Points on a hilly landscape, in no order, each with its height.
From any point a ball takes the steepest step (drop divided by distance) to one of its 2 nearest points. It stops when none of these is lower. Distance is the straight distance between rows; heights are no part of it.
q_311: 143 174 170 78 126 131 137 110 100 113 116 101 156 144 132 146 132 125 98 135 124 120 122 78 139  height 69.3
q_601: 138 113 95 167 104 143 170 102 132 147 92 145 120 139 144 154 109 82 174 125 134 108 100 66 126  height 44.5
q_977: 148 113 136 142 193 118 116 167 153 122 178 114 122 117 110 132 100 154 113 87 109 156 140 189 128  height 58.9
q_559: 151 119 151 142 100 152 116 92 77 84 83 124 166 158 98 132 119 169 126 157 180 143 142 94 126  height 67.8
q_657: 149 102 117 168 117 142 152 121 129 145 85 106 153 156 137 127 101 75 136 98 182 137 82 69 115  height 50.0
q_172: 135 134 69 149 67 114 148 123 107 158 113 139 129 123 140 74 130 75 177 148 97 126 112 70 157  height 76.8
q_56: 86 134 140 77 152 105 109 177 104 150 134 126 105 149 132 105 175 116 130 151 92 175 111 170 135  height 36.0
q_372: 136 106 131 140 101 124 150 100 127 153 115 134 149 99 114 134 149 130 130 135 142 88 85 77 156  height 40.2
q_235: 156 71 117 153 126 152 163 85 140 149 104 106 122 126 119 137 120 56 116 130 151 135 101 101 130  height 42.7
q_909: 157 158 162 128 138 126 161 87 129 143 90 89 157 150 97 167 142 120 85 118 186 151 112 106 141  height 58.0
q_660: 141 147 144 111 172 112 148 161 135 123 155 107 110 88 147 145 120 149 96 126 139 123 118 181 181  height 61.2
q_779: 110 146 121 142 154 140 117 145 111 102 127 147 143 131 100 170 130 155 99 108 121 120 124 189 109  height 53.9
q_104: 149 113 116 135 116 127 154 109 141 128 107 150 116 108 84 172 122 133 139 122 117 103 113 145 114  height 48.9
q_15: 138 93 110 140 118 116 113 130 144 141 156 138 72 138 113 154 86 129 156 135 104 91 171 128 87  height 43.9
q_661: 115 158 113 94 120 109 148 125 99 159 88 143 135 108 98 101 147 85 146 123 75 136 78 139 150  height 39.3
q_388: 128 124 66 167 105 158 74 97 131 108 126 141 154 153 160 108 132 136 101 154 163 116 185 108 98  height 37.3
q_538: 148 134 133 173 124 114 161 77 174 180 86 103 123 148 128 129 124 107 131 107 201 131 84 91 118  height 42.8
q_480: 130 121 90 116 102 154 105 116 118 128 136 143 154 146 158 95 138 135 102 182 137 117 176 129 100  height 33.4
q_363: 100 180 119 70 134 129 135 120 159 184 98 132 148 137 128 100 152 79 132 116 110 167 110 126 155  height 30.2
q_333: 116 92 93 135 97 126 118 112 103 135 132 158 106 110 129 100 144 144 153 173 85 100 135 144 125  height 54.4
q_993: 138 156 142 93 179 117 145 170 151 139 157 94 139 88 150 125 119 109 104 112 126 126 94 133 197  height 59.0
q_396: 141 97 101 135 124 150 109 104 128 109 124 160 136 119 102 121 103 124 155 140 110 113 152 162 86  height 53.0
q_692: 134 102 119 169 57 121 155 111 95 118 116 160 90 116 120 106 104 152 176 133 74 93 142 112 140  height 42.5
q_246: 118 172 133 140 167 147 69 99 139 79 90 132 143 128 150 140 129 181 122 126 167 114 122 165 102  height 69.5
q_278: 90 111 143 114 114 107 115 156 87 147 157 155 110 135 149 99 156 105 151 152 99 130 128 115 121  height 35.8
q_174: 128 115 121 155 65 163 129 96 119 61 113 139 149 162 132 116 124 170 153 154 137 132 167 92 159  height 69.4
q_125: 134 123 145 125 173 110 134 168 153 130 177 112 118 94 105 137 113 105 133 101 103 161 123 168 142  height 57.2
q_781: 140 116 154 126 139 138 109 120 132 99 140 115 134 121 131 103 116 120 87 131 152 139 154 174 99  height 33.7
q_513: 155 164 156 125 152 117 152 96 145 123 121 107 149 123 84 157 129 142 80 131 185 142 129 150 149  height 55.2
q_971: 113 101 88 181 105 169 90 84 116 107 74 158 142 134 142 96 123 160 118 131 139 99 145 129 101  height 60.5
q_734: 111 130 106 155 160 159 61 118 148 127 120 148 141 124 177 105 130 147 118 130 141 114 147 121 96  height 66.2
q_296: 101 112 110 176 105 143 99 112 83 105 142 181 141 143 147 74 142 137 166 155 83 125 168 142 129  height 50.9
q_870: 146 148 149 131 138 118 135 145 146 137 134 115 133 94 114 119 110 72 123 86 112 127 78 124 126  height 68.9
q_395: 144 103 109 182 129 89 90 139 154 142 170 147 65 138 131 145 95 137 150 145 145 100 163 144 80  height 46.4
q_490: 127 99 114 141 69 143 166 111 83 122 97 147 118 128 135 113 143 80 145 153 113 121 114 88 136  height 42.0
q_234: 136 130 155 141 146 118 110 135 104 115 145 148 136 113 151 127 150 136 152 164 112 120 152 162 87  height 46.2
q_695: 139 123 138 134 107 134 157 105 114 121 87 118 148 99 92 151 151 138 126 127 126 102 74 113 158  height 43.4
q_704: 88 93 110 151 118 130 102 127 99 129 143 166 99 141 139 105 139 145 182 148 59 116 141 135 120  height 52.9
q_983: 98 84 76 162 122 154 83 114 129 107 120 175 105 148 141 129 106 125 138 114 123 101 155 132 70  height 57.5
q_288: 117 133 101 99 131 140 155 112 127 158 84 126 88 116 126 121 123 38 158 114 81 129 81 131 134  height 32.0
q_398: 102 118 131 95 120 113 133 143 110 142 129 127 69 111 116 119 137 84 140 136 78 123 91 156 119  height 31.4
q_825: 135 128 163 110 192 114 161 182 149 151 162 96 116 132 158 148 158 173 98 124 124 157 143 149 178  height 64.5
q_348: 127 124 148 146 178 107 103 125 165 118 162 111 124 117 115 123 107 174 99 91 166 148 145 189 135  height 60.8
q_536: 124 161 122 99 139 162 80 120 114 82 112 105 155 127 141 105 144 153 80 132 112 120 129 167 112  height 41.4
q_605: 129 135 94 113 144 114 162 134 163 216 136 137 106 111 177 87 130 68 132 134 110 127 130 123 150  height 13.3
q_691: 129 146 160 161 124 109 154 89 153 148 111 118 126 123 103 182 158 115 127 86 141 123 93 118 113  height 58.2
q_213: 120 127 153 122 184 134 69 180 110 91 141 109 132 143 156 122 149 185 122 149 119 124 96 140 133  height 67.1
q_966: 111 141 150 84 153 139 114 135 113 99 143 129 145 120 137 145 158 161 141 168 96 111 125 131 166  height 64.6
q_920: 117 161 126 50 153 138 80 153 126 91 147 124 153 142 139 97 113 148 126 150 103 139 157 138 133  height 22.4
q_205: 170 82 127 161 128 133 164 80 149 162 115 103 119 131 110 144 118 88 98 137 189 153 130 104 140  height 45.2
q_45: 169 97 127 141 112 128 175 103 154 162 137 112 134 117 108 110 105 88 98 115 155 160 155 112 134  height 48.0
q_772: 150 109 144 121 131 127 157 129 119 118 121 139 104 116 142 122 121 92 100 143 159 126 141 158 106  height 29.5
q_227: 165 101 117 201 92 137 152 103 74 118 93 136 142 149 109 140 120 132 147 178 178 146 131 88 156  height 25.2
q_268: 144 151 159 147 160 109 140 145 159 176 138 104 128 95 168 107 119 90 127 94 113 124 97 125 128  height 70.6
q_830: 161 99 142 145 94 135 150 129 117 124 92 106 136 140 107 136 110 91 118 121 189 154 103 83 112  height 52.8
q_393: 132 117 149 125 149 111 121 139 149 99 170 124 119 107 92 162 107 102 132 95 128 144 115 162 122  height 55.6
q_663: 137 165 137 85 145 144 121 139 127 99 148 112 167 132 101 163 142 134 83 128 120 139 150 160 141  height 57.9
q_960: 136 118 125 109 126 111 163 153 135 162 146 143 101 121 121 126 95 105 123 111 95 136 169 153 95  height 28.4
q_880: 145 139 132 158 104 110 146 86 111 136 103 134 155 155 86 148 139 153 147 160 215 139 125 84 132  height 34.3
q_265: 133 110 120 174 83 117 171 98 109 134 102 160 88 115 132 145 127 140 167 134 109 75 117 88 137  height 39.7
q_63: 139 86 88 182 98 160 158 117 111 142 78 117 130 159 158 138 105 81 154 120 147 133 88 59 127  height 47.1
q_635: 156 98 76 188 90 85 113 111 139 126 161 140 84 142 110 140 98 122 136 150 157 98 155 129 84  height 48.3
q_164: 138 136 78 133 75 129 144 115 117 157 136 125 167 126 141 95 137 100 153 168 127 109 126 53 167  height 75.7
q_441: 119 123 129 97 175 118 138 184 132 142 151 102 111 116 158 135 138 166 73 121 115 139 137 184 168  height 62.9
q_68: 155 132 151 146 105 139 117 88 112 95 97 136 135 117 135 126 142 154 132 166 142 119 147 151 106  height 71.9
q_911: 84 114 101 179 119 179 86 106 104 98 88 175 148 133 166 98 125 138 126 107 123 113 155 108 108  height 62.2
q_401: 138 96 136 136 180 90 162 155 143 166 161 108 81 95 149 124 100 155 108 82 99 151 143 158 172  height 55.7
q_970: 137 123 134 141 137 102 178 129 179 189 148 133 119 115 134 153 113 106 118 86 143 132 152 108 129  height 37.1
q_92: 101 152 121 61 136 128 111 192 145 133 146 132 147 140 129 89 127 156 132 127 109 160 153 165 125  height 14.9
q_643: 110 99 128 170 111 107 117 110 125 142 143 159 98 123 132 145 144 170 144 142 130 90 134 126 102  height 33.0
q_373: 119 107 133 142 147 117 110 119 154 131 155 152 118 128 138 158 137 160 139 154 163 112 152 148 103  height 29.4
q_934: 168 140 104 111 75 136 150 127 127 117 132 121 133 125 155 117 126 99 144 183 142 132 158 93 132  height 20.8
q_674: 119 159 172 122 167 103 161 154 158 135 145 115 125 118 152 186 142 128 110 108 164 132 117 130 156  height 60.1
q_123: 127 117 125 154 146 136 49 133 108 110 170 142 161 142 152 86 135 155 132 159 139 108 156 99 120  height 50.7
q_501: 128 176 159 114 133 110 139 122 138 104 130 106 132 113 130 189 159 129 116 113 151 117 97 120 148  height 58.1
q_733: 109 119 151 93 133 133 160 127 137 142 150 115 136 129 130 142 149 113 79 106 111 155 162 157 127  height 64.7
q_897: 111 155 143 109 122 150 148 101 98 116 107 138 165 123 147 123 154 80 161 137 112 127 99 86 171  height 59.1
q_510: 148 154 183 130 190 98 119 157 150 145 163 88 141 130 130 157 151 176 103 130 136 150 143 135 154  height 66.0
q_386: 135 110 99 131 111 159 148 98 126 169 73 113 112 140 138 95 116 62 145 126 94 118 78 98 119  height 36.6
q_465: 102 87 97 131 122 132 87 182 140 134 157 153 100 144 159 98 118 153 151 123 95 127 143 125 89  height 35.2
q_426: 132 107 137 146 87 111 133 128 119 127 136 147 126 134 106 136 121 126 128 120 155 121 146 125 74  height 56.7
q_471: 130 175 162 112 132 137 87 127 98 57 120 130 168 146 141 140 109 184 131 129 125 109 146 112 128  height 65.8
q_286: 111 127 121 148 124 150 62 77 103 90 110 142 165 172 139 102 116 177 100 137 170 101 157 89 117  height 44.4
q_515: 95 120 138 168 130 145 87 129 113 100 147 168 146 149 156 118 143 198 171 150 113 110 161 122 147  height 66.6
q_453: 149 163 153 88 186 130 110 194 147 113 176 75 121 151 136 123 138 164 117 133 95 177 142 167 173  height 34.8
q_61: 115 155 113 96 162 110 146 216 133 156 156 98 120 122 114 148 150 142 120 109 75 151 98 159 163  height 41.5
q_595: 101 135 127 139 129 140 72 165 126 94 113 135 139 115 159 119 120 176 132 95 113 112 109 148 87  height 50.8
q_615: 108 129 132 91 156 83 131 185 145 196 127 139 81 141 114 101 131 103 153 108 72 174 124 143 129  height 48.6
q_573: 125 106 129 112 174 98 167 176 128 186 149 111 78 126 126 128 104 134 108 84 68 145 142 162 156  height 54.0
q_459: 108 98 118 149 144 143 60 139 131 121 164 146 167 129 127 97 129 149 152 129 109 124 154 136 90  height 53.1
q_74: 119 102 105 185 98 154 96 71 114 99 65 144 130 158 120 113 124 187 122 128 179 115 124 127 96  height 58.8
q_375: 134 156 119 54 117 149 163 122 125 138 95 111 138 110 112 116 149 95 109 159 117 149 121 143 160  height 30.3
q_800: 157 162 158 120 100 130 145 106 80 122 102 124 173 145 127 126 123 135 126 158 147 111 135 54 144  height 71.4
q_57: 145 85 92 100 99 136 169 132 108 150 105 139 88 123 127 107 103 58 121 157 123 130 138 124 116  height 29.1
q_732: 141 142 119 169 91 141 147 95 105 145 114 136 182 130 141 96 141 103 168 146 131 110 116 46 171  height 74.4
q_65: 150 156 169 144 98 119 117 110 108 79 106 113 151 127 91 142 130 138 129 117 162 137 108 116 109  height 62.1
q_305: 98 135 99 157 159 176 65 115 129 125 90 164 147 103 172 102 137 136 141 116 116 120 159 72 120  height 64.4
q_98: 154 80 113 145 114 118 168 118 97 146 106 144 85 123 123 139 117 84 113 153 150 103 127 123 101  height 24.9
q_989: 106 99 121 91 138 129 113 174 158 107 163 118 99 113 163 109 106 151 97 97 124 140 140 174 115  height 29.0
q_577: 138 169 182 113 161 128 107 98 128 93 139 98 130 140 131 164 148 151 99 145 157 132 137 159 124  height 69.6
q_318: 141 105 77 138 65 168 107 103 101 83 119 120 155 159 124 95 127 152 134 175 133 134 165 94 138  height 70.4
q_28: 140 102 82 160 84 132 137 106 111 118 151 163 152 134 105 134 134 128 162 156 113 126 165 104 126  height 36.1
q_484: 98 153 128 89 94 109 116 154 124 134 126 142 122 116 107 107 150 135 195 129 72 152 103 127 145  height 48.4
q_495: 124 143 167 110 140 106 144 147 139 119 145 138 125 121 146 156 126 137 99 124 188 125 141 130 125  height 62.0
q_107: 152 113 151 116 121 148 152 120 104 87 90 94 147 143 100 162 115 106 114 137 197 164 100 83 142  height 55.0
q_887: 156 142 141 152 141 129 157 103 177 165 100 99 133 113 175 109 102 93 111 88 134 109 89 126 124  height 72.5
q_506: 136 122 160 113 113 119 98 152 127 115 161 117 163 102 104 99 126 158 121 135 120 109 123 123 124  height 50.6
q_307: 140 117 152 147 166 128 107 166 129 131 128 134 108 131 149 140 141 163 152 138 90 124 140 174 86  height 43.7
q_828: 110 137 134 111 199 167 56 156 133 117 134 115 153 143 166 103 139 139 109 130 109 142 144 135 112  height 41.1
q_871: 121 133 145 159 223 141 73 167 135 113 116 124 136 149 167 142 150 167 111 112 145 142 127 162 100  height 48.2
q_521: 131 148 129 142 148 107 118 119 173 105 136 115 108 113 107 162 119 179 114 108 176 134 123 194 123  height 62.6
q_466: 89 175 124 71 133 109 121 134 117 163 99 134 132 114 116 110 166 87 156 135 94 153 72 133 171  height 35.7
q_730: 151 144 167 154 101 104 123 96 130 110 134 118 113 106 144 133 150 123 159 153 170 114 110 97 125  height 51.5
q_778: 148 130 133 121 101 127 113 112 126 112 151 125 141 159 139 133 127 138 93 168 185 115 173 95 117  height 74.1
q_287: 139 133 113 126 107 123 128 126 139 157 166 131 150 107 133 118 142 97 149 165 135 109 121 61 162  height 76.7
q_175: 127 134 117 113 115 149 160 114 144 143 112 102 111 112 95 187 152 101 118 97 75 114 80 134 136  height 53.8
q_93: 123 106 125 158 96 100 151 125 132 169 137 150 111 111 126 147 135 137 142 130 122 78 114 83 130  height 36.5
q_209: 131 131 137 144 145 100 113 126 150 108 142 112 73 113 115 156 110 151 91 95 148 118 94 201 104  height 64.1
q_599: 121 104 118 109 139 139 136 135 94 109 130 163 139 126 142 126 125 115 105 159 159 109 147 162 108  height 33.3
q_765: 145 134 105 72 86 143 154 126 129 133 106 130 123 108 127 96 136 101 136 179 120 146 133 131 134  height 26.1
q_562: 121 113 129 161 93 119 134 113 92 87 73 148 113 142 94 141 109 169 123 107 164 118 107 145 91  height 55.3
q_436: 135 154 164 131 139 137 89 97 139 87 110 125 129 124 154 138 143 172 124 159 152 109 141 158 101  height 70.8
q_84: 146 103 149 142 133 98 136 112 153 125 132 118 63 118 100 145 87 116 117 100 148 111 115 161 99  height 65.7
q_505: 139 102 121 153 96 139 160 102 107 104 96 146 135 110 79 150 120 151 156 133 124 116 108 119 134  height 46.6
q_633: 136 175 174 114 189 107 100 117 141 121 153 101 139 142 130 149 126 187 77 125 165 139 154 164 149  height 67.9
q_230: 100 105 156 161 142 112 121 147 94 112 146 157 131 120 115 138 150 171 160 130 80 105 106 137 145  height 66.8
q_952: 131 161 118 118 147 141 151 136 146 122 150 104 112 118 124 180 144 137 78 111 108 148 149 206 149  height 61.5
q_864: 92 144 129 160 166 165 52 97 143 104 101 137 130 123 177 125 150 178 131 130 152 105 123 119 115  height 67.7
q_672: 84 120 132 160 217 134 64 127 165 125 134 141 109 151 156 147 138 157 125 102 179 149 131 159 100  height 51.4
q_17: 147 153 81 112 110 127 155 127 157 190 118 135 133 118 161 88 115 59 152 135 123 137 130 114 130  height 3.4
q_681: 106 126 151 140 127 116 116 106 110 92 139 159 146 127 125 150 146 184 158 150 162 94 126 119 163  height 64.2
q_470: 138 183 162 68 123 132 116 122 101 79 130 125 147 151 140 163 116 151 117 149 126 117 139 97 137  height 67.6
q_746: 116 133 163 159 154 91 139 122 137 148 148 123 106 124 92 186 149 129 135 94 127 119 105 143 103  height 60.0
q_757: 134 131 102 133 148 125 162 144 163 188 125 141 120 134 153 142 94 73 158 83 113 89 116 101 114  height 45.7
q_406: 110 118 138 117 112 141 134 100 101 92 129 146 151 122 137 137 150 167 138 167 126 101 141 120 160  height 62.8
q_604: 141 126 123 178 93 108 139 87 95 111 127 148 142 146 120 135 146 147 154 177 179 119 146 87 141  height 29.7
q_257: 152 96 80 120 107 144 177 105 125 193 99 126 86 145 131 122 104 48 113 140 110 134 140 108 117  height 32.7
q_32: 121 168 127 85 142 123 119 172 123 132 149 101 127 112 123 133 161 132 104 128 81 134 105 163 168  height 38.0
q_27: 125 109 133 127 125 125 134 125 124 82 152 151 132 100 100 145 111 100 163 122 127 124 113 129 122  height 54.2
q_254: 109 117 126 102 152 94 131 190 130 175 137 124 86 141 116 112 153 133 168 130 69 150 90 131 141  height 46.3
q_706: 106 145 143 131 134 102 93 111 149 91 132 121 106 132 111 135 122 165 122 118 209 128 97 174 106  height 64.3
q_52: 112 114 110 102 115 120 143 122 123 152 114 144 76 102 134 106 139 66 157 144 86 112 84 116 140  height 28.3
q_690: 132 128 150 103 172 155 73 127 134 103 150 106 151 133 145 99 131 137 88 136 126 133 147 164 114  height 37.5
q_457: 154 127 146 163 122 97 147 103 142 144 128 136 98 109 135 145 122 90 146 138 183 112 112 118 111  height 49.1
q_412: 168 94 94 164 72 142 100 103 114 89 125 109 148 158 110 122 121 142 125 180 183 150 158 92 117  height 71.5
q_723: 78 145 111 100 111 137 106 162 92 106 120 152 159 125 111 100 143 176 145 123 77 130 126 151 133  height 43.8
q_589: 136 122 143 130 130 121 113 94 154 84 123 116 110 109 93 126 119 146 126 143 202 124 96 149 129  height 65.4
q_365: 112 175 133 67 155 105 132 156 166 190 133 113 139 118 131 99 147 103 152 123 93 180 130 130 176  height 23.0
q_540: 120 152 109 127 147 139 167 134 158 192 105 133 148 143 165 118 101 81 153 83 93 117 105 127 114  height 49.7
q_381: 119 164 123 76 128 130 159 147 124 145 116 105 133 106 124 138 151 109 94 124 102 134 102 152 159  height 34.5
q_944: 115 96 102 196 85 134 117 108 72 98 127 177 126 150 133 93 114 131 143 137 102 108 157 127 110  height 49.0
q_88: 138 133 161 99 112 135 163 125 128 117 127 105 149 131 114 146 140 103 75 109 145 145 146 121 125  height 63.0
q_844: 137 162 130 117 156 122 177 150 162 134 149 93 111 100 145 157 121 109 99 67 105 156 119 162 176  height 13.5
q_244: 148 160 141 154 84 130 143 98 81 121 118 130 173 141 130 106 121 112 152 158 129 113 153 42 174  height 73.0
q_322: 176 118 132 132 78 139 127 113 125 103 130 93 139 142 116 126 111 120 107 164 193 145 158 85 109  height 72.7
q_308: 135 122 102 140 112 126 165 130 127 150 110 149 124 116 121 144 100 84 174 106 107 91 100 88 119  height 41.3
q_445: 125 105 134 109 135 110 156 147 152 113 152 107 75 104 139 138 106 128 92 82 107 150 137 182 131  height 25.0
q_508: 119 126 94 115 68 134 123 115 94 139 134 148 143 147 134 96 156 123 127 189 115 131 165 113 127  height 36.9
q_832: 104 128 126 170 109 162 100 85 117 62 145 167 151 155 151 111 114 175 164 152 141 109 166 115 171  height 68.1
q_304: 103 151 125 165 193 142 70 149 132 97 128 124 146 144 128 165 141 157 103 95 135 135 117 178 110  height 51.2
q_124: 175 136 108 125 99 131 163 128 153 148 114 120 131 101 146 112 108 83 138 148 146 125 125 92 132  height 14.1
q_49: 108 139 116 90 159 82 150 188 141 192 128 113 66 123 113 105 107 106 121 83 72 164 109 151 155  height 51.3
q_262: 148 127 142 142 124 106 150 126 144 131 119 115 90 103 101 146 90 87 121 78 142 112 86 122 112  height 67.2
q_792: 123 121 128 151 104 127 114 86 140 117 95 124 127 152 103 129 143 186 108 133 199 121 130 145 91  height 56.8
q_405: 122 119 127 110 153 116 154 144 160 183 157 123 100 99 161 117 139 92 141 142 103 133 123 118 145  height 19.8
q_715: 146 101 140 153 91 110 151 123 114 121 107 134 120 140 91 140 116 115 120 117 198 130 119 109 88  height 54.9
q_118: 125 117 115 97 114 129 141 134 139 119 151 144 132 97 83 126 115 95 167 129 92 136 116 132 129  height 52.2
q_834: 95 107 119 101 144 123 103 162 110 122 132 144 92 125 123 104 125 122 151 141 76 135 110 179 106  height 34.6
q_552: 142 105 110 108 119 140 172 103 171 173 149 121 121 124 119 95 107 56 128 118 120 164 154 111 144  height 51.0
q_247: 160 123 98 180 85 121 148 97 117 129 137 147 157 123 104 138 143 122 159 169 147 115 150 76 140  height 33.2
q_943: 126 120 127 118 120 151 72 108 107 95 143 131 175 146 123 83 113 153 109 151 148 104 152 103 125  height 47.8
q_477: 114 117 115 168 140 156 77 114 116 110 121 168 153 127 121 112 119 156 161 113 91 116 158 149 85  height 55.1
q_359: 141 131 145 103 89 144 136 126 113 80 120 121 164 127 112 128 122 138 132 132 144 126 135 107 113  height 60.2
q_914: 127 104 147 116 151 122 136 140 149 144 154 134 103 107 145 148 137 131 131 145 123 115 133 152 134  height 25.1
q_557: 131 149 133 71 109 120 141 170 142 134 150 116 142 112 120 100 114 120 114 115 119 153 156 147 119  height 6.2
q_211: 111 147 130 111 125 141 158 119 135 161 121 130 166 120 134 138 160 90 143 115 107 122 92 90 150  height 56.9
q_693: 155 157 156 112 116 129 112 84 93 82 88 107 159 165 90 149 110 185 105 152 175 125 124 100 132  height 66.1
q_241: 137 93 123 133 129 140 122 102 129 109 116 144 103 121 100 150 120 137 123 133 118 104 122 173 93  height 51.1
q_452: 128 141 121 92 130 111 180 157 148 158 133 132 93 111 124 125 88 74 130 80 94 161 147 146 114  height 23.5
q_403: 120 188 137 71 170 117 147 145 138 164 140 99 142 113 136 106 132 110 98 115 99 174 143 147 191  height 13.9
q_651: 153 119 139 140 119 111 145 99 163 140 124 111 144 118 75 144 123 139 94 115 156 131 131 146 114  height 52.1
q_352: 126 172 118 86 153 151 126 141 136 105 157 96 138 135 129 157 130 152 64 123 123 148 152 191 164  height 59.8
q_281: 104 115 122 151 99 130 105 128 112 86 102 162 119 131 137 131 116 164 129 103 142 99 124 150 86  height 53.3
q_780: 142 146 151 97 143 116 138 134 146 132 154 101 154 99 124 130 112 132 91 119 155 113 111 112 171  height 56.1
q_840: 139 106 67 157 71 116 155 116 114 135 137 147 114 143 97 147 111 108 164 138 95 115 164 88 109  height 38.9
q_324: 127 162 167 136 118 118 94 102 100 70 116 124 167 147 105 141 131 185 125 122 158 118 125 119 126  height 63.9
q_39: 158 106 139 148 112 129 141 79 150 137 94 117 126 137 79 144 133 159 110 149 192 146 141 144 95  height 54.7
q_793: 129 152 170 107 131 104 97 99 133 116 162 126 134 161 146 155 140 164 119 157 169 112 168 94 115  height 75.4
q_855: 106 89 132 97 129 119 116 194 152 133 168 123 80 133 142 113 119 145 128 112 94 137 133 144 98  height 32.1
q_464: 124 131 84 161 117 150 83 74 123 111 112 142 146 175 146 123 127 167 108 169 206 109 167 104 114  height 40.7
q_670: 100 134 146 99 152 124 107 184 115 116 160 92 115 149 129 121 163 129 103 117 81 180 132 181 119  height 39.0
q_610: 78 114 131 94 128 126 92 175 99 137 144 142 116 160 160 91 165 136 131 153 98 151 146 143 105  height 32.6
q_907: 87 122 108 92 87 141 120 144 108 115 128 157 153 138 104 103 131 139 139 128 98 138 143 150 104  height 41.6
q_188: 141 143 152 110 174 133 116 183 134 129 143 108 127 117 151 118 146 155 151 149 87 157 138 175 116  height 41.2
q_528: 137 118 121 135 127 129 182 112 168 175 115 126 133 140 136 161 113 91 132 83 151 113 119 88 121  height 41.9
q_5: 107 129 154 102 153 142 71 138 105 88 137 130 148 125 162 104 145 167 138 162 114 109 125 133 135  height 65.9
q_810: 96 100 92 117 106 122 101 162 103 127 136 166 129 137 110 93 101 139 149 113 90 117 140 136 90  height 38.5
q_854: 122 179 148 90 175 128 89 188 104 94 163 99 153 162 133 149 125 168 93 124 110 141 135 140 145  height 34.7
q_498: 123 144 145 91 119 142 148 104 89 102 119 148 144 130 148 143 150 122 142 173 136 103 126 93 176  height 61.3
q_111: 136 120 132 167 84 133 179 120 66 109 90 163 136 125 135 113 121 108 162 140 127 124 121 83 156  height 44.2
q_817: 109 124 126 145 232 171 60 170 143 125 108 109 140 136 165 120 153 137 96 100 119 152 123 124 119  height 44.8
q_129: 107 146 116 135 135 149 157 116 132 178 99 141 187 143 150 129 132 87 147 92 101 101 87 104 123  height 54.1
q_786: 145 152 157 127 128 140 169 114 142 132 98 83 154 141 131 153 128 89 74 78 163 153 105 112 141  height 60.6
q_821: 127 150 137 132 126 129 159 116 149 129 122 103 123 109 112 188 143 103 100 90 126 116 82 135 145  height 55.9
q_407: 115 151 112 87 103 130 140 143 151 135 132 141 130 95 115 122 139 103 196 137 85 140 113 107 146  height 50.3
q_815: 145 129 137 107 198 140 94 192 147 122 143 93 128 145 144 90 137 170 126 130 93 173 147 175 132  height 38.4
q_978: 124 125 142 127 142 113 180 134 158 133 146 112 84 111 137 165 108 110 87 60 125 142 129 149 153  height 20.2
q_917: 124 169 124 96 158 110 164 169 136 146 154 95 119 104 146 115 124 117 96 79 96 186 141 165 200  height 3.7
q_580: 148 132 113 126 119 119 176 150 156 168 148 151 126 117 126 152 107 108 134 112 130 119 167 123 108  height 32.9
q_16: 110 158 133 96 152 160 114 135 111 83 131 147 174 135 117 162 140 141 116 132 125 130 142 168 124  height 56.0
q_270: 150 105 56 140 102 157 159 111 170 182 122 99 147 151 162 101 107 59 124 120 139 130 121 75 143  height 49.6
q_752: 121 97 122 179 65 145 167 112 58 92 107 174 124 156 121 97 117 126 143 150 117 128 151 114 157  height 46.7
q_448: 150 185 148 59 149 132 155 118 129 128 133 80 154 112 133 101 116 104 75 127 114 155 137 125 183  height 23.4
q_945: 91 130 120 106 117 113 89 186 114 131 130 138 139 125 109 92 141 175 174 132 66 145 118 149 125  height 46.0
q_985: 121 94 107 134 91 123 136 127 118 141 153 154 84 135 105 140 115 103 168 137 81 99 163 109 100  height 41.8
q_685: 130 103 112 112 109 140 167 105 150 157 107 113 118 115 79 158 125 112 131 107 79 111 106 114 121  height 51.6
q_94: 89 118 138 120 164 148 73 174 134 111 156 107 122 151 135 119 148 145 108 89 86 164 122 165 95  height 41.7
q_438: 149 127 112 172 112 112 154 87 142 171 99 113 125 145 95 146 135 125 144 139 221 149 106 81 120  height 38.7
q_848: 89 124 157 167 149 131 91 123 110 87 134 163 143 132 136 146 147 195 166 122 128 110 126 132 142  height 65.5
q_687: 138 144 153 152 145 102 156 81 169 158 119 118 105 119 139 140 127 96 125 104 206 133 96 113 135  height 46.5
q_473: 124 118 128 120 121 123 103 166 138 114 143 125 132 107 121 116 129 173 148 121 97 109 107 146 114  height 48.5
q_496: 131 189 134 57 176 132 86 168 123 111 160 90 143 152 131 111 113 156 91 142 93 155 147 160 168  height 29.3
q_217: 166 86 94 191 85 121 157 101 84 127 105 142 101 134 110 149 118 98 141 163 150 119 135 103 122  height 20.3
q_756: 80 113 134 160 163 120 86 113 162 120 132 149 96 162 131 150 124 157 147 98 175 125 124 162 75  height 53.7
q_702: 133 146 160 116 176 120 55 167 130 87 153 109 150 140 139 122 113 177 125 128 160 115 122 135 130  height 68.6
q_899: 122 101 115 122 122 124 143 121 136 168 146 127 71 113 159 131 135 67 135 147 106 97 115 109 131  height 24.6
q_565: 186 121 139 164 92 136 139 86 103 123 94 125 136 119 111 124 137 129 133 176 156 138 135 118 103  height 73.1
q_29: 149 105 90 151 124 159 175 97 186 187 111 110 146 159 159 130 94 81 126 83 148 137 122 98 120  height 46.1
q_351: 123 124 155 150 153 103 133 151 132 162 150 126 126 115 89 173 157 153 147 115 93 123 112 128 120  height 61.4
q_579: 102 119 98 111 75 115 149 126 91 154 126 161 108 137 128 103 153 93 153 156 94 125 137 102 123  height 39.1
q_807: 146 152 142 96 129 115 181 143 147 148 131 119 131 98 137 102 99 90 106 80 117 167 161 137 137  height 16.4
q_90: 123 120 150 126 79 125 126 136 92 103 145 144 142 130 137 115 143 122 134 134 138 115 136 100 103  height 58.5
q_245: 151 146 179 103 126 103 106 128 141 120 154 90 144 116 101 117 123 156 87 122 155 114 124 117 141  height 53.5
q_275: 113 136 118 101 145 102 153 155 165 192 136 101 98 101 150 86 117 98 110 71 77 149 93 137 164  height 54.3
q_955: 115 119 118 90 158 117 130 207 158 149 159 108 102 129 103 134 149 145 144 113 75 170 116 162 138  height 43.6
q_906: 106 114 144 159 119 109 133 134 91 98 119 144 117 101 98 142 130 160 137 110 87 89 87 151 140  height 68.0
q_662: 141 89 112 124 112 150 160 105 128 162 100 112 124 111 124 104 130 65 114 126 126 119 69 97 140  height 40.0
q_556: 87 94 101 166 142 150 71 106 154 114 118 164 107 142 133 151 111 146 142 86 155 113 137 134 74  height 55.8

Where does a ball stop that starts at each point below?
q_573 -> q_17
q_68 -> q_651
q_351 -> q_93
q_348 -> q_917
q_674 -> q_93
q_275 -> q_17
